Each row is a point on a tangle of strands that fork, close into loops and nearly touch. The rows are in no order.
Two points are linked if the straight distance between their rows is under 35.9. Some points are linked to none.
<1061>: [ -3  -2  -8   3   2 -13  -4   2   5   1  -8   2 -18   2 -10 -13  13  22
  15  19]
<156>: [ -9  -7  12  -8   9 -15 -13  16  16  -7   1 -17 -14  -4  10  -8   5  13
  24   9]
<871>: [  8 -23 -16   5  -4  -1  12  -5  -3   0 -16  13 -10  -6   6  -9  15  -8
 -22   4]
<552>: [ -6  13   9 -11   9  -2 -18   7 -13   9  11 -18   8   8  11  12  -9  -2
   3  14]
<294>: [  7   1 -10  -6  11   5   6  -9  -3 -11  -4  13  -3   2 -22   5   1  11
  -3 -20]
<914>: [ -1  17   4   2  -2   2 -18  -1   1  25  18  11   3  17  14   1 -19 -10
   7   6]
<1083>: [ -1 -12  -8   3 -18 -18   0   5  -6   6 -13  -3 -14   4 -14   5  -1  -6
 -17 -22]
<868>: [  2 -19  -4  -5   0 -14  -7   8   1 -13  -8 -12 -15   1   6  -4  22  -1
  -7   2]
<69>: [ -1  -7   1  -4  19  -8 -18  22  11 -11  -4 -27  -1  -5   0  -8   6  12
  22   9]
<1221>: [  3  -5   8  -6   2  16  -1   8   5   1  17   0  13   2  25   7 -14 -17
 -10 -19]
<368>: [  3  12 -18  19  -6  -4  -6  10  -6  -4 -14 -14  12   1 -34 -10   3  10
   0  11]
<1116>: [ -4  10  -5  10 -13 -11  -2   3   0   0 -12  -4  -8   6 -22 -10  10  23
   9  22]
<1172>: [ 1  1 -2 11 15  2 -8  4 -3 -4 -8 -8  4 -5 -3 -7 12  8 12 30]
<853>: [  1  25  11  -8   2   6   8 -12  -6 -14   2   5  11  -1 -19  12  -2  19
   7  -4]
<659>: [  5   0 -11   8  13   2  -7  19   3  -7  -4 -11  16  -2 -16  -2  -6   0
  12 -23]
<239>: [  6 -15 -21   2 -12 -12   2   8  -2  -3 -17  -1 -10   4 -25  -4   5   4
 -16 -22]
<971>: [-10 -13   9  12 -21 -14  -2  -7   5   1  12  14 -13  -6  16  -2  -5 -34
   5 -14]
<128>: [  2  -1   3  -7  18  -4 -21  10   4 -15   9  -7  -8   8   8  -1  11   3
  12  -1]
<1256>: [ -2  21   7  10 -16  -4   3  -7 -16  -4 -15  -9   7  -1 -27   7   4  13
  -4  24]
<234>: [  6   9  -2   0  10  11 -13 -10   0  19  15  21   3  12   7   4 -17  -7
   1   0]
<638>: [  1   3   6 -10  38   4   1  -4 -14 -11  -4 -17   6 -13  -1  11   0   0
   7  10]
<417>: [  4  11  -1  11  10   3 -15   3 -12   0  -1  -3  15   3  -6   6  -3 -13
   3   5]
<608>: [  5   9   1   1  16  13  -4 -23   1   8  12  35  -1   2   4   2  -7  -3
   4   1]
<364>: [  8   0  -1  15 -23   6   3 -12   7   8   2  35  -1   4  13 -14   7  -7
  -4  16]
<917>: [ -4  10  -2 -12  14   2   0 -11  -8   7   1  -2  -7   2 -13   6  -3  23
   3  16]
<848>: [ 12  -8 -22  -5  22   8   4  -1  -4  -9  -7   0  -3   3 -23  -1   5   9
 -11 -13]
<536>: [  0  -9   5 -10   5 -15 -14   8  11 -16   8   0 -18   7  11  -5  16   1
  14 -11]
<484>: [  8 -15 -17   5   8   4  -8  -2   3  12   2  18 -12   8  13 -13  11  -3
  -7  15]
<1204>: [  6  29   8   1 -12  15  -7   5   2   9  11   8  27  12   7   2 -15  -2
   2   2]
<1089>: [  9   4  -4   0   8  18  17   0  -9 -10 -11 -18  20  -8  -5   1  10   4
 -15  17]
<686>: [-16 -14   7   5  -9  -3  10   4  10  18   5  -8   2 -16  19  -4 -14 -16
   7  -9]
<292>: [ -3   6  -3 -19  17  -1  -3   4  -8  -1   4 -17   4   2 -10  16 -12   9
  -1 -15]
<667>: [ 12  12   5  10   8  15  -7   2   7 -20   6  14  16   3   4  -5  15  -2
  14   3]
<545>: [ -5   9  -1 -11  22  -6 -11  -4 -20  10   3 -12   5   0 -10  19 -18   1
   4  -6]
<640>: [ -5   1  10  -3   2   9   8 -15   7   6  11  13  -2  -6  17  -3   5   1
   8  15]
<945>: [  7 -10 -10  11  -6  16  11   5  -2  20 -10   4  14  -3   1  -2 -16  -7
 -21   0]
<646>: [  2  10   4  -6  10   7   0  -9 -22   1  -5 -18   8   0  -5  16   1  -2
 -18  23]
<1222>: [ -4  17   4 -10  20  -4 -19  -4 -21  13  11  -9   6   4  -1  18 -16  -4
   6  12]
<840>: [  5  -2 -10 -17  20   0  -4  12  -2 -22  -1 -33   2   3 -16   5   3  15
  -7  -8]
<692>: [  9 -18 -20  -3  14   7   2   7   8   9   1  15 -12   7  -4  -3 -13   5
  -6 -21]
<1134>: [ 12  -6 -22  -1   8   6 -11   4   5  13   6  15  -8  18  -6  -4  -9   5
 -10  -9]
<578>: [  6   7   0 -13   2  16   4 -11 -11   8   2  -5   8   7   2  10   0   6
 -28  15]
<474>: [ -6  -3   2  15  19  -2  -4  -4  -7   5 -14  -4   1 -15  -5  -4   6  -3
  17  23]
<380>: [ -8   6  20   7 -12   0   5  -6  -8   0   0  -9   9  -8  12  10   2 -14
  -3   9]
<104>: [ -8  17  15 -12   9  -8 -23  13  -4   2  16 -20   3   9  16   7 -11   4
  19  19]
<977>: [ -4  18  -6  10 -15 -12  -2   3 -11   0 -14 -14   4   3 -33   0  -2  18
   1  11]
<367>: [-11   2  26  -7 -25 -18   0 -13  -6 -20   4  -3 -20   0  14   8  17  -8
  -2  12]
<1054>: [ -2   9   6  21 -12  -4 -15   3   6  11   6  18   2   8  10 -10  -3 -15
  16   5]
<365>: [  2  -1 -14  13  -2  -2  -5  15  -1  -1 -14 -15   8  -2 -16  -9   6   4
   2   5]
<1150>: [  4 -10 -13  -1  -5  -9   6  11   4 -20 -14  -6  -3  -4 -23  -2   7   9
  -3 -32]
<393>: [ -3 -12  -5  13 -38 -13  13   2   8  11  -9  18 -11  -2   7 -14   3  -7
  -8  -1]
<1062>: [-13 -24   8   8  -5 -16  -3  -6   7   4   9  -2 -13 -17  19  -4  -6 -39
   7 -12]
<253>: [-10  -3   7  -5 -25 -14  10   4  23   2   8  13 -16   6  12 -12  -4   3
  16 -19]
<1124>: [  4  13   3  -7   6  17  22 -20  -4  -9  -6  10  13  -9 -17   9   3  16
  -5  -1]
<515>: [ -1  11   9  11 -19   4   4  -7  -5   4  -4   3  10  -1   1   1   5  -3
  -7  17]
<372>: [-10   1  14  -2 -11  -5  11 -11   7  -9   6  13  -7  -8   7   1   0  -4
  11 -16]
<73>: [ -3  -4   4  -4  22   4   4   1  -4   0  -3 -11   7 -13   5   5  -1  -2
   9   0]
<60>: [  6 -21  -6  -8  -1  -4   5  -2  -3 -10  -5   0 -12  -1  10  -2  22  -6
 -19  -1]
<1020>: [  1 -23 -13   8 -19  -4  15  -2   3  12  -8  17 -12  -6  10 -11   4  -5
 -14   3]
<885>: [-13   2  24  -7  -6 -10  -3 -11   1  -9  13   0 -17  -1  17   4   9  -2
   9  15]
<74>: [  8  -6 -21  -3  23   5  -5  11 -12  -2  -8 -29  10   1 -14   2  -3  -6
 -18  -6]
<175>: [ -7  -2  13  17  11  -4   2  -7 -10  -5 -14  -4   6 -22   2   4   8 -18
  11  10]
<1249>: [  7  17   0  11 -17  17  -7  12  -1  16   6   3  29   8  10   0 -16 -11
  -8   5]
<566>: [  7  -1 -19  -7  18  -1  -9  15  -7 -13  -4 -41   9   4 -20  -1   1   7
 -12   1]
<1231>: [ 12   1  -8  16  -9  23   3  15   3  16  -3   6  30   2   5  -1 -22  -9
 -12  -4]
<274>: [  0  -2  13  13   1   2   2  -8 -10 -10  -7  -3   9 -11   8   4  12 -23
  -5   5]
<856>: [  0 -24 -12   2   1   4  10  11  14  19   2   9  -5  -4   8  -6 -22   1
  -3 -20]
<978>: [ 11  19   7   7  -3  20 -12   7   9  -9  12  14  25  10   9  -4  -2  -4
  11  -6]
<455>: [  6   7  -2   9  12   9  -5  -3  -2 -16  -4   6   7  -1  -4  -6  17   2
  10  18]
<1133>: [ -9  -2   3   0 -18 -13  12 -19  -9  12  -7  12 -13  -2 -15  13 -13  -1
 -12 -19]
<91>: [  5  12   8 -12 -12  17  11 -17  -1  10   6   7   6   5   7   8   0   8
 -25  11]
<25>: [ -7  -9   6  -5  -4   0  26  -6   3 -10 -13  -3  -5 -17  -4   0  12  13
  -1  -5]
<141>: [ 12   6 -14   8  15  12   4   8  -9  -8  -8  -8  25  -5 -20   4 -11  -5
  -3 -19]
<230>: [ -1  -3   1  -6  -6   3   5  11  13   4  11   7   1   4   4   5 -25   0
   3 -41]
<1071>: [ 16  -7 -27   7  23   7  -1   1 -11  -7 -11  -7   2   2 -22  -3   4  -6
 -18  -4]
<524>: [ -4  -7  -3  -3 -22  -9  11 -21  -1  16   2  28 -21   3  -5   5 -16  -3
 -15 -16]
<1112>: [ 11   3   3  -9  -6  26  13 -10   9   4   9  20  13   4  16  -1  -2   6
 -19   2]
<897>: [-10   1  14 -17  -1  -4  -1  -2   8   2  15  -7 -17   5  21   0   5   9
   8  14]
<551>: [ -5   4   8  -2 -26 -19   5   9  12 -15  -5   5  -8   5  -9  -2   6   7
   8 -33]
<258>: [ -4   3   6  -2  10   3  19 -13 -10 -11 -15  -5   3 -17 -16   7   6   9
   0   3]
<449>: [-12 -20   0   2 -27 -16   9  -7  15   9  15  19 -24  -5  18  -8 -17 -26
   1 -17]
<953>: [  9   4   1   4 -11  19   7 -14   8   5   7  32   7   2  11  -6  -1  -3
 -10   9]
<742>: [ -3  15  11  -6  14  12   4 -20   1   6  12  16   4  -2   7   5  -5   9
  13  12]
<826>: [  5 -11  -5  -4  14  10  15   0  -3 -10 -14 -14   4 -11   2  -4  19   4
 -12  14]
<308>: [-16 -15   6  -5 -25 -17  14   0  21  11  11   6 -23  -4  18 -10  -9  -9
   7 -16]
<375>: [ 10  12  -9  -5  23  21  10   2 -13  -6  -5 -20  29  -7 -11   5  -5   3
  -9   9]
<254>: [ -1   2  -3   0 -23 -11  -3  -9   5  18   5  25 -19  18  -2  -3 -13  -2
  -5 -10]
<959>: [-14 -14   7   0   8 -10  -1   5  14   7   3  -7 -10 -14  15 -10   4   2
  21   7]
<767>: [ 10   7   2  10  -8  19   2  -5  -7   3  -2   5  19   0   7   1   6  -9
 -17  18]
<726>: [ -6   1  14 -10   1  -6   3   0  -8 -18  -5 -23  -6  -6  -2  10   8  10
  -1  11]
<855>: [ -5  10  15  -9  18  -5 -21   6   2 -11  13 -10  -5   6  12   4  -1   7
  24  16]
<142>: [  1  11   8   6 -17  -1  -1  -5 -10 -10  -8  -2   1   5  -9   1  15   8
  -7  23]
<663>: [ -5 -15   9  -7   5  -8  -8   2   8  -8  12  -2 -13   0  21   2   8 -15
   6 -13]
<775>: [ -9 -12  -1  -4 -14 -13   8   0   1  12  -6   2 -15  -3  -6   4  -9   1
  -6 -24]
<317>: [  7  13  -3 -14  35  17  -1  -4 -15  -5   4 -10  21  -2  -3  12  -8   4
   1   4]
<516>: [  1  -3   0   5   7   1  -2   7   5   2  -1   1   6  -5   0  -2  -5  -5
  10 -16]
<341>: [  3 -18 -13  -4   9  -6 -14  15  10   3   1  -9 -14   7   8 -12  13   4
   0   4]
<256>: [ -2  -6  -7  -1  -1  -6   3   0  10  -2  -3   9 -13   1  -2 -11  12  15
  12   1]
<1157>: [  7  10   0  17 -15  -3 -12  -4   4   1   3  25  -4  15   7 -11  12  -8
   6  17]
<604>: [  7  14 -12   8  16   1  -4   0 -15 -11  -8  -9  16  -2 -33   9  -9  -2
  -1 -17]
<68>: [-18 -15  10   3   4 -10  -1  -1   3  14  12 -11  -4 -18  20   2 -17 -30
  11 -11]
<874>: [  9  -9 -18   4   3   3 -11   9   4   7   0   3  -6  12   0 -10   8   1
  -6   6]
<786>: [  2  -1  -8   3  13   3  -9  18   4  -4  -5 -21   9  -4  -5 -10   7  12
  11  16]
<337>: [ -2  18   3  16  -9  -4 -19   8   2  23   8   7   9  13   8  -7 -12  -9
  16  15]
<1006>: [  1 -11  -5   0  -2   0  16  -3   7  -5  -8  13  -6  -9  -3  -7  10   9
   3 -10]
<964>: [ -7  -8  -5  -8  -6  -3   8  -1   7  20   6   6 -14   3   3   1 -15   7
  -3 -15]
<507>: [-18 -15   8  -3 -16 -12   8  -1  14  20  13  -5 -16  -5  22  -6 -10 -12
   4  -1]
<785>: [  2   8   2 -22  13   4   0   9  -9 -15   4 -30  10   3  -9  16  -3  11
 -10 -12]
<995>: [  1  -6  -1  -7 -17 -14   7   5   6 -23  -9   0  -7   1 -12   0  15   9
   0 -27]
<1195>: [ -6  -5   0  10 -33 -15   3  -2   7  23  -2  16 -16   9   4  -9  -8  -7
  -5  -1]
<591>: [ -3  17  15 -12  -2   1   4  -8  -2 -12   8   1   0   2  -2  11   3  13
   7  -2]
<655>: [ -8 -11   7  -9   4   2   8  -1  10   2   7  -5  -9  -7  20  -5  12   9
   4  14]
<570>: [  8  -5  -7   8   2  14   1   2  -6  11  -4   0  12   0   6   0  -2 -11
 -18   7]
<866>: [ -2   4   7   0 -24  -8  10  10  24  -7   4  18  -4   6   2 -10  -4   6
  18 -32]
<671>: [ -1   7  18  -5 -19  -5  -1  -5  -7 -19   0  -3  -8   7   6   4  20   5
  -8  22]
<115>: [  6  10  -3  -3  12   0  -3  -4  -9 -23  -4  -1   3   2 -26  12   3   6
   1 -21]

How many points has the smallest loop of links through each point below? Write 0 if it is on no loop.
<25> -> 0
<142> -> 12
<1062> -> 7
<885> -> 14
<1204> -> 15
<692> -> 16

A fork is a point with three links, a tip a point with one. Leave the first point through the second and follow the links. Name the first fork or tip that comes.
<646>, <578> -> <655>
<775>, <1083> -> <308>
<871>, <1020> -> <775>
<659>, <516> -> <826>
<317>, <638> -> <663>
<655>, <640> -> <646>
<254>, <1195> -> <874>
<1172>, <455> -> <515>
